Each row is a point on a tangle of strands that fork and nearly touch. The rows are in no order.
Two points are linked if the straight distance between their rows is under 47.1. Some points are linked to none.
q_639: [  2  27   3  29 -18 -40  -1  14 -24  19  18  -4   7 -32  12   2  32  -6
 -20 -22  21 -11   8  32]
q_748: [-17  11   1  30   1  26   1 -24  -4   5  19  33 -33 -14  13  23  12  12
  -6  -4  29 -38 -41  -5]
q_491: [-11  -1   7   0 -40  -8   3   1 -15   8   5  31  -2   0  -4   1  -4  25
 -15 -16  33  -7  -6  -3]
q_199: [-47 -15   7  -7 -18 -40   3 -14 -30  39  28  28  -3  -3  27 -13  -8  15
   1   4   9 -29 -19  10]
q_921: [ 18  25 -32  -2  22   8 -29 -17  24  16  15 -10 -38 -17  11  33  24 -43
   2 -17 -23 -41   0  14]
q_28: [ -7  -4  25 -27 -28 -14  10  36 -35  -1 -18   1  28  25 -33 -30  -7  30
  -9 -12  14  37  29  -4]
q_632: [  1  15   0  28  -4  30  -7 -18  -3   4  15  37 -37 -14   3  30  16  10
 -13  -9  30 -35 -34  -1]
q_650: [-13  -5   6  18  -2 -50   4  13 -19  11   2 -39  42 -26  33 -12   2  -3
  -4  10   7  22  20  27]
q_796: [ -7  24 -18  23  12 -15  -9 -10  -5  30  34   3 -30 -27  20  17  33 -26
 -13 -21   2 -53 -10  22]
q_539: [-29 -38   2 -48   2 -15  22  -2  -4   7 -12 -14  33  29   7 -43 -44  20
  27  16 -19  29   0 -22]
q_687: [  8   1 -15  33  26  21  -2 -11  22   3  15  -6  -8 -16  16  27   8  -5
  -3   1  -2 -11 -13   2]
q_414: [ 16  11  19 -19 -23  10   0  42 -25  -9 -21   8  12  24 -47 -18   6  17
 -17 -15  12  29  36  -1]
q_31: [  0 -13   6 -15  10  -4   4  10   0 -11 -14 -32  33  17  -2 -19  -6  -9
  12  15 -20  28  35  -2]
q_485: [-43 -24 -17   3   4 -27  24  -8  -8  12  10  -7  40  -6  45 -20 -25  16
  19  15  -7  13 -11  -6]
q_477: [ 28 -11  14 -11  17  35  20  30  13 -35 -24   3  18  19 -35 -17 -18   5
  -1  14 -19  48  17 -28]
q_962: [ -3   5 -22   3   7  -6 -17 -16   4  26  19   5 -20 -12  19  13  15 -16
  -2  -5  -5 -33  -4   9]
q_705: [ 25 -10  -8  36  36  26  18 -12  35 -35 -10  -5   2 -19 -10  27  -7  11
  -3  12 -14  14 -30 -17]
q_47: [ 15  -8  18 -36   1  45  12 -10  16 -34 -18  31 -34  22 -36 -15 -15  20
  17  14   7  14 -31 -45]
q_615: [ 16  24  16  -9 -60 -11 -15  19 -20   8  -3  34 -27   2 -44   3  18  17
 -32 -44  40 -20   6  12]
q_352: [ 33  38  -3  40   8   0 -20  16  13  -8  -5 -25  -5 -20  -7  33  37 -25
 -20 -23   3  -5   9  24]
q_291: [ 38  10   8  28  26  25  -6  17  21 -35 -19 -18  13   6 -26  18  12 -18
  -6   9 -25  25  23   3]
q_873: [ 26  12  20  12  -2  12   4  36  -4 -29 -25 -15  28  15 -26  -6   6  -3
 -15   3  -3  37  38   3]
q_512: [-18 -26 -15 -23   7   5   7 -27  17   8   2   1   6   7  26  -8 -25   4
  20  18 -14  -1  -9 -17]
q_432: [ -2  -1   2  -8  15 -58 -14   5 -15  22  -1 -48  16 -25  30  -7  -2 -48
   5   5 -16   6  21  43]
q_880: [-17 -18   9 -17 -12 -18  19  12 -10  -5 -13 -15  39  19  -2 -26 -21  19
   9   4   0  32  17  -9]
q_905: [-28 -36  -4 -37   6 -20  19  -9   2   6  -6 -21  35  24  19 -33 -40  12
  29  19 -23  25   4 -18]
q_590: [-31 -16  -7   6 -10 -30  19   1 -11   8   8  -5  38  -6  31 -14 -18  19
   9   6   3  18  -1  -3]
q_809: [-29 -33 -13 -18   9 -19  23 -10  11   1  -6 -22  44  11  30 -28 -36  10
  30  22 -21  27  -1 -16]
q_454: [-28   6   7   7 -27 -39  -3  -5 -29  36  27  34 -14 -15   8  -3  16  12
 -14 -16  22 -39 -13  22]
q_903: [-31  -4  -3  27   8 -48  13   2 -26  25  26 -25  29 -26  44 -12   4   1
   3  10   3   2   4  22]
q_575: [ -8  -9   2 -10 -18  13  10 -12   6  -5  -6  23  -5   7   3   0 -18  19
   2   0  20   2 -17 -16]
q_707: [ 23  13  -4 -31  -4  33 -28   1  13  -5 -11   9 -41  19 -40   9   5 -17
  -2 -11  -9 -24  14  -4]
q_134: [  9   7  30 -15 -18 -53  -9  41 -37   1 -18 -34  27  -6 -13 -24   3 -21
 -13  -9   5  16  39  38]
q_758: [-28  -9 -26  16  39   9  -2 -35  13  26  31 -10 -18 -14  44  12   5 -16
  10  14 -14 -44 -18  -2]
q_516: [ 13   6 -16  30  27  33 -10 -20  22   4  17   5 -27 -15  12  35  11  -8
  -4  -2   2 -28 -23   3]
q_805: [ 12  -8 -10   1  29  21  -9  -9  35 -13  -6 -22   3  10  -4   9   1 -23
  15  12 -29   9  17  -5]
q_33: [-19 -25  -6 -22  -6  -7  12 -13   5   5  -3  -1  16  14  14 -15 -28  13
  15   9  -5  10  -1 -15]
q_451: [-30 -18   1   3 -11 -47  15   5 -20  11   8 -21  46  -6  35 -19 -16  14
  11  10   2  27   7   7]
q_783: [  8 -25  -9 -15  35  40  -2 -33  47 -18  -6  -3 -18   6   1   6 -20 -18
  24  25 -29   2 -16 -29]
q_208: [ 24  -4 -14  51  35  25  27 -10  26 -36  -5  -3   1 -29  -2  26  -6  21
 -11  10  -6   6 -42 -13]
q_514: [ -1   8  32  -1 -45 -55   1  33 -37   4  -6 -13  29  -1 -14 -23   9  13
 -18 -17  26  22  26  28]
q_479: [  8  -6  -2 -28  -2  39 -12 -34  22  -6  -2  21 -40  16  -8   8  -8  -2
  11   8   0 -12 -16 -20]
q_858: [ 19  22 -15 -24  18  -9 -30  -3  10  -1  -3 -31 -15  -1  -4  15  16 -50
  15  -6 -37 -20  28  16]
q_459: [ -1 -22   7 -70   8  15  -6  20 -20  10 -22   5  16  34 -29 -38 -24  13
  16  10 -29  42  29 -14]
q_714: [ 13   6   2   8   4   3  -7  10  13 -14 -11 -19  11   9 -12   6  11 -12
  -1   0  -6  14  25   6]
q_181: [ 41   5  10   4   7  47 -13 -11  23 -39 -12  24 -44   7 -46  34  10   2
 -10  -3   4  -8 -15  -8]
q_340: [  2  -1  11  41  18  -5  28  20  18 -37 -27 -27  51  -3   1  -5 -14  11
   0  15  -8  51   0  -7]
q_728: [-33 -13 -25  19  41  18   7 -35  16  17  26  -9  -9 -14  49   8  -7  -9
  16  19 -13 -33 -25  -9]
q_325: [-21   9 -19  27  23  -6  -5 -25   1  32  37  -3 -32 -22  29  14  24 -20
  -6  -7   0 -61 -18  11]
q_909: [ 19  12  14  -8 -24  22  -9  18  -1 -13 -15  20 -21  19 -47   8   7   9
 -19 -19  21  -2  12  -3]
q_510: [-45  -4  11   1 -25 -44   1 -11 -32  41  30  32 -10  -9  17 -10   4  16
  -7  -6  18 -38 -20  17]
q_137: [ 14  25  10 -13 -53 -24 -17  12 -22  18   9  34 -28  -6 -28   7  20   4
 -26 -44  26 -31   2  21]
q_53: [  5  20  18  10 -57   5  -8   5 -21   6   5  56 -28  -6 -22  13  16  28
 -30 -30  54 -21 -15   4]
q_326: [-31  -9  -8  10  -4 -27   5  -9 -17  27  24   8   9 -13  30  -3   0   9
   1   2   5 -15  -6   6]
q_521: [-31 -15  -7  12  14 -47   9  -4 -20  24  21 -31  33 -19  51 -14  -7  -4
  14  20  -9  12   6  18]
q_991: [ 42  18   7  26  16  25 -12  21  19 -32 -17 -11   0  10 -34  24  18 -18
 -11  -1 -16  14  22   8]
q_525: [ 12  22   9 -10 -21 -44 -16  15 -19   8   0 -16  -1 -12  -7   0  19 -24
  -8 -24   2  -4  21  32]
q_970: [  8   0 -11  23  16  13  -5  -7  24  -2   4  -8  -1  -7   7  24   7  -4
  -3  -1  -2   2  -3   1]
q_990: [ 18 -15  -5  19  32  31  10 -19  38 -30  -9   3  -7 -11  -6  21 -13   4
   8  15 -12   9 -32 -20]
q_227: [-22 -29  11 -53   1  -4  15   8 -15   7 -17  -6  27  34 -12 -40 -32  22
  17   9 -14  32  13 -20]
q_507: [ 10  19  30  16 -37 -15   7  43 -24 -18 -22  -5  29  11 -33  -9  15  18
 -28 -18  27  30  33  10]
q_579: [  0   3  -7  36  25 -20   1   7   5   3   2 -56  32 -30  39   5  13 -17
  -5  12  -3  15  17  21]
q_317: [-36   8   9  10 -31  -1   0 -24 -26  18  18  49 -26  -9   9   3  11  24
  -8  -8  37 -40 -32  -4]
q_770: [ 24  -5   3  39  37  18  14   4  32 -38 -16 -20  21  -5 -15  20  -2  -2
  -2  14 -24  32  -2 -10]
q_772: [ -3   0   8 -18 -41   2  -7  -7 -13  10   1  31 -21   8 -13   1  -2  19
 -12 -16  29 -14  -6  -5]
q_847: [ -6  -9  -4 -12  -6  28  16 -30  15 -16  -2  34 -19   6  12  -6 -22  18
  23  20  11   0 -48 -33]
q_630: [  2  31  -4  46  -4 -17  -1  10 -11  19  29   2 -12 -30  11  16  39 -11
 -24 -28  20 -34  -5  25]
q_878: [ 17  13   0 -28 -24  19 -25  -2   2   4  -8  18 -41  15 -35   9   9  -4
 -10 -20   9 -26   6  -2]
q_563: [  4  11  18   5 -33 -47  -5  22 -26   6  -4 -16  21 -10  -5 -10  15   1
 -14 -15  18  14  23  27]
q_337: [  8  -5 -17  60  35  16  36  -1  20 -28  -1 -11  19 -25  15  14 -14  20
  -6  12  -7  12 -43  -8]
q_26: [ 14  -9  11 -25  -1  35  16 -17  20 -39 -13  33 -31  18 -26 -13 -17  26
  24  20   9  14 -47 -47]
q_884: [ 20  33   2  24 -20 -16 -16  18  -3   0  -1  -5  -3 -15 -13  19  34 -11
 -23 -31  16  -5  14  23]
q_266: [ -4   1  -7 -25 -14 -39 -16  -6 -14  32  18   3 -15   3  11  -3   2 -17
   3  -8 -11 -18   2  18]
q_523: [  6   8   3  -3 -30 -14 -11  10  -7   5  -1   7  -5   6 -18   4  11   5
 -14 -22  17  -5  14   8]
q_684: [-17 -13   0 -24 -20 -43  -9  -5 -22  36  22   9  -4   7  18 -12  -9  -1
   3   0  -3 -10  -1  12]
q_861: [  0  32   0  41  -8 -32   2  13 -21  21  27  -4  -3 -36  14   6  40 -10
 -24 -27  20 -26   2  33]
q_504: [  8  -7  -4 -12  -3  31  16 -28  20 -31  -3  40 -31  10  -4  -6 -18  25
  31  25   9   7 -59 -44]
q_927: [ 24  36   0  26   4 -16 -19  19   4  -6  -9 -33   3 -27  -1  21  36 -31
 -18 -20   1  -3  20  30]
q_775: [  5   1   2 -11  18 -48 -17  11  -9   8 -10 -52  17 -21  17  -4   2 -51
   4   2 -20   3  32  39]
q_657: [  0   8  33   2 -43 -33   8  40 -36  -8 -17 -10  35  10 -28 -22   7  24
 -22 -17  28  33  32  13]
q_730: [ -1 -23 -11 -38  21  26  -9 -23  27   0  -6 -11 -13  22  -5  -9 -16 -15
  19  18 -33  -2  11 -18]
q_518: [  1 -20  -7 -35  21  20  -7  -9  18  -4  -8 -15  -1  25 -10 -14 -12 -14
  18  15 -34   8  24 -14]
q_724: [ 14  19   8  21 -31 -10  -8  19  -3  -1  -4   8   0  -3 -21  14  21   8
 -24 -26  26   3  13  12]
q_238: [  1   7 -18   1   1  10 -21 -20   7  22  16  19 -32 -11  12  20  14 -12
  -5  -8   2 -39 -12   5]
q_807: [ 15 -20   2 -16  32  34  10   7  26 -24 -15 -16  17  19 -14 -17 -19 -17
  19  24 -40  33  24 -25]
q_332: [ 10  15  15  -7 -28 -39 -12  22 -23   4  -5 -14   9   0 -16  -9  16  -8
 -11 -20  11   5  26  24]
q_757: [ 12  19  19  -5 -61   3 -11  12 -19   4  -4  42 -29   5 -39   7  13  26
 -32 -35  50 -14  -3   3]
q_968: [-20 -17 -11  21   8  -7  32   6  21 -16 -14 -15  45  -4  21 -17 -28  16
  17  17  -5  36 -15 -16]
q_70: [-32 -28 -12 -26   3 -27  -3 -23 -10  35  22   4   1   8  40  -9 -19  -3
  16  18 -18 -15 -10   0]
q_38: [ -3   7 -12  48  29 -10   8   2   6   6  18 -46  23 -28  45   9  15 -13
  -4  10  -4   2   5  14]
q_971: [ 11   5   7  -5  -8  -3  -6  17  -2 -10 -13 -14  12  15 -20  -5  10  -5
  -3  -5  -1  14  32   5]
q_885: [ 32  22  23  16 -12  10   0  44 -11 -28 -27 -10  22  13 -34  -2  14   0
 -25  -6   5  33  39   9]
q_188: [  9   0  -7 -37  -3   2 -22  -2   3   9  -6  -7 -19  22 -20  -4   0 -14
   6  -6 -18 -14  20   1]
q_356: [-36   0   3   8 -20  -6   0 -21 -20  24  19  35 -16 -12  18   1   7  18
  -7  -4  25 -38 -26  -1]
q_892: [ 31  11  18 -12 -14  41  -9  17   4 -26 -18  29 -35  20 -57  12   4  11
 -19 -14  18   1   5  -8]
q_666: [ 32   4 -12 -17  34  33 -21   6  26 -17 -11 -28  -2  13 -14   1   5 -43
  18  18 -50   7  39  -1]
q_994: [ 25  15 -22  28  23  26 -22 -11  27   7  13  -4 -31 -16   5  38  22 -22
  -7 -12  -4 -28 -12  10]
q_158: [-59 -22  -3  -6  -8 -27  12 -21 -24  28  21  20   7  -4  39 -16 -18  19
  11  11   4 -26 -28  -3]
q_631: [-32   0  -9  57  21  10  20 -13   3   4  28  -4  -4 -19  32  15   2   8
  -6  -1  15 -37 -37  -1]
q_259: [ 22  36   9  64 -12  -9   0  26  -7  -1   8  -3   3 -24  -5  28  34   8
 -38 -28  29   1  -3  21]
q_917: [  3  14  -2  26 -14  14 -10  -5  -2  10  13  31 -25 -15  -1  25  18   8
 -19 -16  29 -27 -18   5]
q_314: [ 10   7  -3  21   1  -1  -5   6  15  -6  -3 -13  10  -1  -1  16  12  -3
  -5  -5   3  11  11   5]
q_202: [ 30  21  13 -20  -7  -8 -15  42 -25 -12 -24 -26  16   3 -27 -14  12 -23
 -10  -6 -10  14  47  21]
q_87: [-13 -10  -1  25  11  -9  29  11  20 -23 -19 -27  51  -3  17 -12 -19  10
  11  16  -7  45  -2 -10]
q_437: [  7 -19   2 -52  16  24   0  16  -6  -1 -16  -8  16  28 -22 -33 -19   1
  16  13 -33  36  34 -16]
q_733: [  5  16   6  18 -37   7 -10   2 -10   8   8  43 -25 -11 -13  20  18  15
 -25 -25  41 -25 -14   6]
q_533: [-28 -19  -1 -15 -25 -19  12  -9 -18  16   8  21  12   4  18 -13 -22  24
   3   0  13  -2 -11  -8]
q_42: [-28  -7 -13  30  29  27  20 -28  11  -3  15  11  -9 -17  34   7 -11   8
  14  15   5 -24 -50 -14]
q_894: [  7  -5  -9  53  31   5  32   6  25 -30 -11 -22  34 -18  12   8 -15  16
  -1  12 -12  35 -26  -8]
q_243: [-18 -16  21 -63 -28  -2  -6   9 -29  18 -15  20  -8  33 -33 -30 -19  32
  -1 -11   9  14   2 -12]
q_490: [ -3  -8  -2   0  -4  21   5 -18  14  -5   0  23 -12   0   8  10 -13  11
   4   5  14  -3 -22 -15]
q_774: [ -7  -5 -11   0  22 -46  -8  -7 -10  26  12 -42  17 -21  42  -5   4 -33
  12  14 -16   3  14  29]
q_543: [ -5   3   3  19 -22   1   9   6  -1  -1   0  22   6  -6  -1  12  -2  23
 -14 -11  29   4  -9  -4]
q_946: [  2   2 -11  29  32  42   1 -33  16  -3  18  15 -32 -17  19  31   6  -1
   4   9   3 -32 -42  -7]
q_890: [-14  -9 -14  12  24 -35   0  -9  -7  21  16 -41  23 -21  47  -4   3 -19
  12  17 -14   5  12  19]
q_407: [ 34   4   5  36  40  25  -2   7  29 -38 -17 -28  18  -1 -17  21  10 -18
  -3  15 -31  29  17   2]
q_90: [ 26  21 -19 -24  29   9 -30  -1  22  -7  -7 -30 -18   5 -10  16  14 -53
  18   1 -45 -21  31   9]
q_159: [-31  -3 -23  13  27 -10  -6 -32   0  37  35  -4 -25 -16  38   9  14 -19
   3   7 -10 -55 -18   6]
q_743: [ 10  -3   4  42  31   5  23   9  29 -35 -19 -26  37  -8   0   8 -10   5
   1  14 -18  42  -7 -10]
q_609: [  5   2 -10 -26 -10 -18 -21  -6  -1  16   6  -4 -16  10  -3   1   5 -17
   3 -10 -11 -17  11   9]
q_228: [-15 -22 -15   4  11  16  24 -17  25 -13 -10  12   9  -6  23 -13 -33  13
  23  26  -2  11 -40 -26]
q_729: [-17  -9 -15  11  24  30   6 -34  18   3  12  16 -15 -11  32  11 -10   1
  15  17  -2 -20 -37 -16]
q_659: [-14 -27  12 -68   4  12   5  12 -16   9 -22   9  15  34 -27 -41 -29  21
  15   8 -18  34  16 -22]
q_103: [-16 -11  24 -27 -24 -13  25  35 -30  -6 -23   1  40  25 -29 -37 -19  37
  -3  -6  15  46  22 -13]
q_808: [ -8  17  -2  59   7   9   6   0  -4  10  27   8 -15 -22  13  26  22   5
 -23 -16  26 -38 -24   9]
q_313: [ -2   8  -7  26  23  44   5 -41   9  -9  20  31 -41 -11  15  30   8   8
  11  11   9 -34 -56 -16]
q_446: [ 20  16  -7  -1  -2   7 -22   5  15  -3  -6  -6 -15   7 -20  17  17 -20
  -3 -14  -6 -12  18   9]
q_688: [-23 -21  12 -61 -28   6   7 -20 -18  15  -9  22 -13  28  -5 -28 -30  31
  11   4  10   5 -21 -25]
q_442: [-25  -2  -4  20  -5 -38   9   3 -21  21  20 -10  25 -19  31  -6   5   8
   0   2   7   2   3  14]
q_244: [ 14  -1  23 -41  -8  46   6   1   3 -28 -21  36 -36  26 -46 -13 -10  23
   3   2  16  15 -15 -33]
q_693: [ 16   6  -7 -43   0  26 -25  -1   7   3 -10   3 -33  24 -32  -1   0 -17
   4  -5 -21 -20  17  -5]
q_466: [ 43  17  10  20   5  30 -12  19  17 -33 -17   8 -17  12 -48  28  15  -7
 -19 -10  -3   4  11   4]
q_213: [  2  -8  -8 -36 -11  19 -18 -28   9  11   1  14 -34  16  -3   3  -7  -3
   5   3  -3 -22  -5 -10]
q_426: [-22 -16  12   6 -10 -57   9  12 -25  10   0 -34  50 -12  33 -20 -12   5
   5  12   5  31  18  21]
q_744: [ -2   5   2 -17 -30  23  22 -20   0 -22   0  58 -32  19  -8 -11 -15  39
  20   9  32   4 -58 -39]
q_422: [ 10   5   4  -7   8 -35 -15  15  -8  -3 -14 -45  20 -10   5  -6  11 -34
   0   3 -13   7  33  29]
q_702: [-11 -21  -7 -17   3  22  18 -25  25 -13 -11  16  -4   5  12 -16 -32  12
  25  24   0   9 -34 -32]
q_80: [ 12 -12  -6 -38  23  19 -11   4   7  -4 -10 -25   7  25 -13 -19  -8 -21
  19  17 -42  15  37  -7]
q_493: [-21 -20 -16  14   9   3  28  -4  21 -10  -8   2  29  -8  25 -12 -29  15
  17  17  -1  20 -27 -17]
q_408: [-56 -24 -20   8  10 -24  26 -13 -11  16  15  -2  32 -10  49 -21 -23  15
  19  16  -6  -4 -22  -6]
q_299: [-19  10  -3  32  13  33  10 -34  -1  -6  20  32 -35 -11  17  22   8  15
   7   4  23 -36 -59 -13]
q_481: [-37  -4 -11  47  26  18  23 -24   6   0  23  -1  -9 -16  37  10  -6   8
   5   7  12 -38 -49  -8]
q_182: [ 14  18  -6 -24   5 -21 -24   5  -2   2  -4 -29  -7   2  -7   4  13 -39
   8  -8 -24 -12  27  19]
q_587: [ 31 -15  17  -3  19  31  26  31  16 -47 -29  11  14  13 -41 -15 -22  14
  -4  20 -15  44   0 -37]
q_498: [-19   8  -4  65  14   7  17  -2  -1   3  29  -2  -3 -22  22  22  11   9
 -16  -9  20 -32 -29   5]
q_5: [ 20  17  25 -21 -12 -34 -13  46 -35  -6 -21 -31  22  -4 -21 -18   6 -26
 -14 -11  -3  13  46  34]
q_944: [  3  -3 -11 -13  -8  15 -18 -20  11  11   4  16 -27   4   2  13   1  -4
   0  -3   4 -22  -5  -3]
q_589: [  9 -22  -1  -3  34  29  10  -5  37 -27 -14 -13  11  13 -11  -3 -19 -14
  19  22 -33  24   6 -26]
q_766: [  4  19   3  11 -18 -47  -8  11 -22  18  13 -11   4 -27  11   0  24 -16
 -11 -19  10  -7  13  34]
q_943: [-15   2 -24  16  30 -25  -3 -17  -5  32  32 -24  -5 -21  42   4  16 -25
   8   7 -16 -27   0  17]
q_685: [  8   5  24 -21 -23  -2   5  42 -32  -9 -22  -3  25  22 -37 -26   2  20
 -13 -10  10  39  38   1]
q_785: [ 25   9   1 -47  13   0 -23  24 -15   1 -13 -29   3  18 -18 -17   0 -29
  13   5 -36  10  43  10]
q_556: [-23 -24  20 -75 -12   7   2   7 -26  15 -25  23   3  36 -31 -38 -29  32
  10   2  -1  26   2 -21]
q_788: [ 33   6  14  -8   4  20   1  38  -6 -26 -27 -24  30  13 -21 -17   0  -9
  -8  11 -17  45  47   2]
q_552: [ 18  -4   4  -7   3  39  -3 -28  25 -23  -5  27 -35   6 -12  18  -7   6
   8   8   6  -4 -31 -21]
q_165: [ 15 -18   2 -34  23  32   8  16  10 -15 -18 -14  21  22 -19 -27 -18  -7
  15  19 -36  42  33 -22]
q_749: [ -7 -11 -14  -4   7 -15  -5 -11   8  11   6 -17  12   1  20   1  -1  -6
  12   8 -11   5  13   3]
q_121: [ 13 -20  -4   1  29  36   6 -26  41 -27  -9   5 -14  -2  -5  12 -17  -5
  18  21 -16   8 -28 -27]
q_278: [-58 -30 -15 -10   7 -19  17 -27 -13  24  16  10  16  -5  49 -19 -27  13
  21  22 -10 -18 -30  -9]
q_119: [ 38  28  -7  59  22  12  -9   9  16  -9   5 -23  -7 -20  -5  41  32  -9
 -24 -17   3  -4  -6  19]
q_218: [ 28   2  20 -27  -4  52  -4  12   5 -31 -22  32 -35  23 -54   1  -3  12
 -10  -3  10  12  -1 -21]
q_725: [ -7   6 -24  14  20 -16  -8 -14   0  28  25 -12 -10 -19  32  10  18 -22
   2   0  -9 -28   0  14]
q_23: [ 11  28  18 -24 -56 -42 -15  18 -30  23  13  29 -26  -3 -27  -3  14   1
 -23 -47  21 -25   3  30]
q_834: [ -5  -5  -8   7   9  30   3 -28  16  -3   6  25 -20  -7  16  16  -7   7
   8  10   8 -13 -33 -15]
q_206: [ -2  -1 -12  13  16 -13  -4  -5  13   5   3 -32  18  -9  24   7   9 -13
   8   8 -10  11  15   9]
q_829: [ 27  10 -17 -26  30  24 -27   0  25  -9  -8 -26 -13  14 -15   6   8 -45
  19  10 -47 -11  34   2]
q_449: [-34  -3  -6  20  -4 -12   6 -12 -13  23  23  17  -2 -16  25   2   5  12
  -6  -2  16 -28 -16   2]
q_928: [ 20  -7  -7  -5  35  28 -11   1  29 -19 -10 -30   9  13  -8   1   1 -33
  18  21 -42  16  32  -5]
q_618: [-18 -20   3 -19 -17 -15  15   1  -5   1  -6  -3  25  17   2 -18 -23  21
   7   0   5  20   7 -13]
q_963: [-21 -21 -12 -21   7 -39  -7 -16  -9  35  21 -11   5   6  37  -9 -12 -12
  17  15 -21  -5   2   9]
q_864: [ 18  20  -1  10   7 -19 -17  14   3  -7 -14 -37  14 -15   1   9  25 -32
  -6  -6  -7   3  30  26]
q_706: [ 32  16  -5  31   2  28 -15  -5  17  -7   2  19 -33 -11 -19  43  19   1
 -20 -16  17 -19 -20   8]
q_564: [ -5  -3   2  20   8 -35   0  10  -5   2  -6 -48  39 -23  28  -4   8 -11
  -4  11   1  22  24  23]
q_125: [  6   5   1 -30 -34  10 -20 -14  -7  13   0  28 -38  12 -16   5   3   6
  -9 -14  17 -27  -7  -3]
q_41: [-21   9   8 -17 -43  16  13 -27 -20   1   9  62 -31  14   3  -6  -6  33
   7  -2  36 -15 -43 -28]
q_361: [ 22  -5  15 -12   6  28  15  33   2 -27 -23   0  21  22 -33 -18 -11   7
  -5   7 -11  45  27 -18]
q_169: [-28 -22 -20  -9  12   5   8 -29  11  14   9   5   6  -4  39  -4 -21   4
  18  19 -11 -12 -18 -13]
q_665: [ 29  -1   7  -1   5  43  -7 -22  25 -30  -8  25 -40   5 -27  28   2   4
  -1   2   7  -6 -25 -15]
q_104: [-10 -14 -12 -14   4 -35  -9 -11  -5  21  11 -21  11   2  26  -7  -3 -13
  14  10 -15   3  12  10]
q_577: [ 43  10   4  20  11  37 -15   2  25 -33 -13  14 -31   3 -46  40  15  -4
 -17  -8  -1  -6  -3   1]
q_646: [ 25  24  26  15 -27  -3  -1  45 -18 -23 -26  -7  22  11 -37  -4  18   4
 -28 -14  18  27  38  12]
q_622: [ 27  22 -16  46  21  17 -14   1  18   3  14  -9 -19 -20   3  40  27 -15
 -17 -16   3 -21 -10  15]
q_263: [ -1  23  16  -6 -50 -53  -6  14 -35  31  25  37 -15 -11  -9  -6  18   6
 -22 -38  25 -25  -1  37]
q_203: [-23 -32 -14  -9  16  -1  27 -11  29 -10 -14 -16  37   6  21 -28 -39   5
  32  27 -21  27 -10 -27]
q_993: [  6 -15  -6   5  24  20   2 -11  36 -15  -6 -13   6   6  -1   9  -9 -10
  12  11 -20  13   4 -12]
q_992: [-27  11   9  -6 -39  12   2 -32 -24  11  16  61 -35   4   6   3   8  26
   1  -4  35 -33 -39 -16]
q_309: [-14   4   1 -23 -33  22  18 -29  -8  -7   4  57 -32  18   3 -10 -14  32
  18   6  28  -5 -47 -36]
q_825: [-41 -19 -23  11  28   8  15 -28  10  14  16   0   7 -13  47  -4 -18   2
  18  20 -10 -20 -27 -12]
q_681: [ 23  39   5  47 -17 -16  -9  23  -6   3   5  -6   0 -28  -5  22  39  -5
 -32 -32  24  -4   5  26]
q_14: [  8   6   6  -8 -22  -5  -8  15  -5  -1  -8  -1   1  15 -25  -2   8   4
  -9 -15  10   4  21   4]
q_508: [  7 -20 -10 -25  21  38 -11 -35  38  -8  -4   0 -26  13  -1   6 -14 -16
  19  18 -25  -7  -6 -21]
q_851: [  5  20  -3  47  -2  10  -4   4  -2  10  18  19 -19 -20   2  29  25   5
 -25 -21  27 -29 -18  10]
q_586: [-22 -14   0  -9 -26  -2  20  -6  -6  -2  -5  25  13   3  11 -14 -26  30
   3   2  23   6 -21 -17]
q_815: [  4  32 -13  29   2 -15 -10   0  -7  24  29   6 -26 -31  10  20  38 -21
 -20 -31  10 -45  -5  24]
q_290: [  9   8   3 -22  -1 -34 -18   9 -12   6  -5 -30   4   5  -2  -6   7 -30
   7  -3 -16   0  28  22]
q_713: [ 31   1  12 -24   3  27   3  38  -8 -18 -26 -14  26  19 -29 -24  -5   1
  -3   9 -18  53  45  -6]
q_797: [-24 -18   3 -18 -27 -34   1  -4 -23  26  15  14   9   7  17 -14 -16  17
   1  -2   8  -3  -3   3]
q_305: [-16 -12  17 -12 -20 -14  28  25 -15 -13 -20  -7  42  20 -15 -30 -22  28
   1  -2  11  40  16 -13]
q_721: [ 19  17  19 -11 -29  17  -4  36 -16 -13 -19  18  -7  22 -54  -3   9  15
 -24 -23  21  14  26   0]
q_811: [  4  -5  17  -8 -19  14  14  14   3 -19 -18  17   0  18 -31  -4 -11  22
 -10  -9  22  18   4 -15]
q_967: [ 28  15   7 -35   7  -9 -20  33 -21  -6 -19 -34  11   7 -17 -15   3 -34
   3   0 -25  10  47  19]
q_628: [-48 -33 -16 -21  13 -25   7 -30  -9  34  22   3  10   3  51 -13 -27   1
  23  27 -21 -16 -20  -6]
q_619: [ 21  -5  -6 -55  24  14 -20  15  -5   2 -12 -28   6  24 -14 -25 -10 -26
  22  18 -50  20  42   0]
q_607: [-12  18  13  12 -43 -41  -1   9 -32  30  24  39  -9 -18  -3  -3  22  16
 -23 -30  33 -30  -4  26]

A fork is a point with three links. Follow the links from the first point to the second and name the forks in between, in order.
q_23; q_687: q_917 q_516
q_259; q_299: q_516
q_263; q_498: q_917
q_991; q_26: q_743
q_807; q_927: q_422
q_53; q_628: q_278
q_165; q_905: q_659

A fork is a point with three links, a tip a point with one. Leave the first point through the second and follow the links. Name the first fork or tip that comes.
q_213; q_944: q_943
q_702; q_228: q_743
q_259; q_681: q_516
q_206; q_749: q_278
q_514; q_657: q_587
q_994; q_622: q_422

Name the points in between on the shortest way along the links from the first point to the second, in order.
q_266; q_42: q_684 q_797 q_533 q_586 q_575 q_490 q_834 q_729
q_199; q_757: q_510 q_454 q_607 q_263 q_23 q_137 q_615
q_785; q_705: q_619 q_80 q_518 q_730 q_508 q_783 q_121 q_990
q_539; q_807: q_227 q_659 q_459 q_437 q_165
q_504; q_28: q_26 q_47 q_244 q_218 q_892 q_909 q_721 q_414 q_685
q_873; q_563: q_885 q_646 q_507 q_657 q_514
